Each scene shows the same named points in several views. A view is turned or mirrored, and shifted as a whole, has a little noise and may leave points out.
In the rows, zero is written as 100.

Scene 1
View 1
z_279: [ 85 113 125 104  90  87  95 100 107  97]
z_560: [ 71  91 106 115  87  79 109 114 110  72]
z_729: [ 95 108 127 108 101 118  87  77 108  85]
z_362: [ 84 111 123 106  90  89  97  95 106  93]
z_934: [ 94 115 125 107  98  89  97  99 103  98]
z_422: [ 83 104 123 109  93 106  92  83 108  84]
z_413: [ 83  98 114 113  97 102 102  92 107  76]
z_335: [ 70 105 114 109  81  74 108  99 106  91]
z_191: [ 79 113 130 100  82  97  87  83 109  98]
z_94: [ 81 100 118 108  89  89  96 113 112  83]
z_369: [ 76 106 120 107  87  98  97  82 109  86]
z_48: [ 86 113 125 104  89  88  94  97 106  98]
z_395: [ 86 102 114 110  95  89 100 108 108  82]
View 2
z_369: [ 92 113 111 113  99  86  71 100 111 107]
z_362: [ 99 128 103 111  97  83  77 105  98 120]
z_422: [ 95 109 104 111 101  86  81  97 103 107]
z_191: [ 97 124  96 111 111  78  79 101 111 116]
z_413: [ 95 109 116 112  85  93  76 101  96 106]
z_279: [ 98 132  99 106  98  85  82 107  98 122]
z_335: [ 95 137 114 114  87  85  64 114 104 125]
z_395: [ 93 128 111 104  83  96  79 107  94 116]
z_560: [ 86 134 124 108  71 101  65 114 104 116]
z_934: [103 129  98 108  97  85  87 105  89 124]
z_94: [ 89 132 109 103  85  97  80 109 102 116]
z_729: [100  99  98 108 106  83  91  90  96 102]
z_48: [100 132  99 108 100  82  82 106  97 123]
View 3
z_422: [ 98 101 109  93  98  90  86 118  80  94]
z_395: [100  88 103  95  80 111  86 107  87  99]
z_369: [101  99 112  99 100  92  77 112  84  93]
z_191: [108 102 120 104 104  93  85 122  93  98]
z_729: [ 98 104 106  83  99  81  98 126  79  90]
z_934: [111  86 109  93  87 100  93 118 101  97]
z_362: [107  91 111 100  91 100  84 114  96  97]
z_94: [ 99  93 106 101  82 116  86 109  86 103]
z_413: [ 93  92 100  89  86  97  81 108  76  91]
z_48: [110  92 114 102  91 102  88 117  99 100]
z_560: [ 92  86 101 105  76 120  67  94  79 100]
z_335: [108  85 111 109  86 110  67 100  96  97]
View 4
z_48: [ 99  78 113 108 102  95 105 115  89 101]
z_395: [ 93  93  98 101 105  95 102 107  81  97]
z_422: [ 93  95 109  94 100 101 107 127 100 107]
z_413: [ 90 104  95  91 107  95 103 118  93 104]
z_362: [100  85 114 101 103  97 107 121  96 105]
z_279: [100  80 111 108 102  95 105 114  87 100]
z_729: [ 86  94  99 100  95 102 110 138 111 110]
z_191: [101  82 124  99  98 101 108 126  98 107]
z_560: [ 99 107 101  86 113  93  95  95  69  95]
z_369: [100  96 114  90 105  97 106 121  97 107]
z_934: [ 95  78 103 113 105  93 105 116  94 101]
z_335: [107  91 116  94 116  88 100 102  80 100]
View 5
z_729: [105 106 128 113 103 119 115 121  84  82]
z_369: [ 94 120 115 123 108 115 115 111 101  93]
z_335: [ 83 130  94 132 100 104 115 103 103 106]
z_48: [ 88 122 119 117  89  92 115 113  96  97]
z_934: [ 89 114 107 119  86  97 110 113  87  94]
z_413: [ 98 114 104 121 105 124 121 109  84 101]
z_395: [ 90 120 101 119  93 108 123 107  84 108]
z_279: [ 88 121 111 121  91  97 114 112  94  98]
z_191: [ 92 123 125 121  99 100 112 116 106  88]
z_94: [ 90 126 105 119  93 105 126 105  88 111]
z_422: [ 99 115 120 118 105 117 117 115  92  91]
View 6
z_369: [103  98  97 125  78 103 100  90  95 106]
z_191: [ 99  99  91 117  77 106  97  85  81 115]
z_94: [104  99 108 105  84 104  99 112  91 100]
z_48: [102 104  97 108  83 106  94 101  87 119]
z_362: [102 103  98 114  82 106  96 101  92 116]
z_279: [103 102  99 107  83 107  94 103  88 118]
z_335: [ 98 107 102 116  89  98 105 111  93 119]
z_413: [111  98 108 121  78 106  95 100 108  97]
z_560: [103 100 117 115  90  95 112 125 101  94]
z_395: [108 101 109 108  84 104  96 113  99 104]
z_729: [115  96  96 119  68 117  81  76 103 103]

In a view up to two points have been moved. Name them for each view, in the order of its rows, or write -.
view 1 => -
view 2 => z_369
view 3 => -
view 4 => z_362
view 5 => z_48
view 6 => z_335
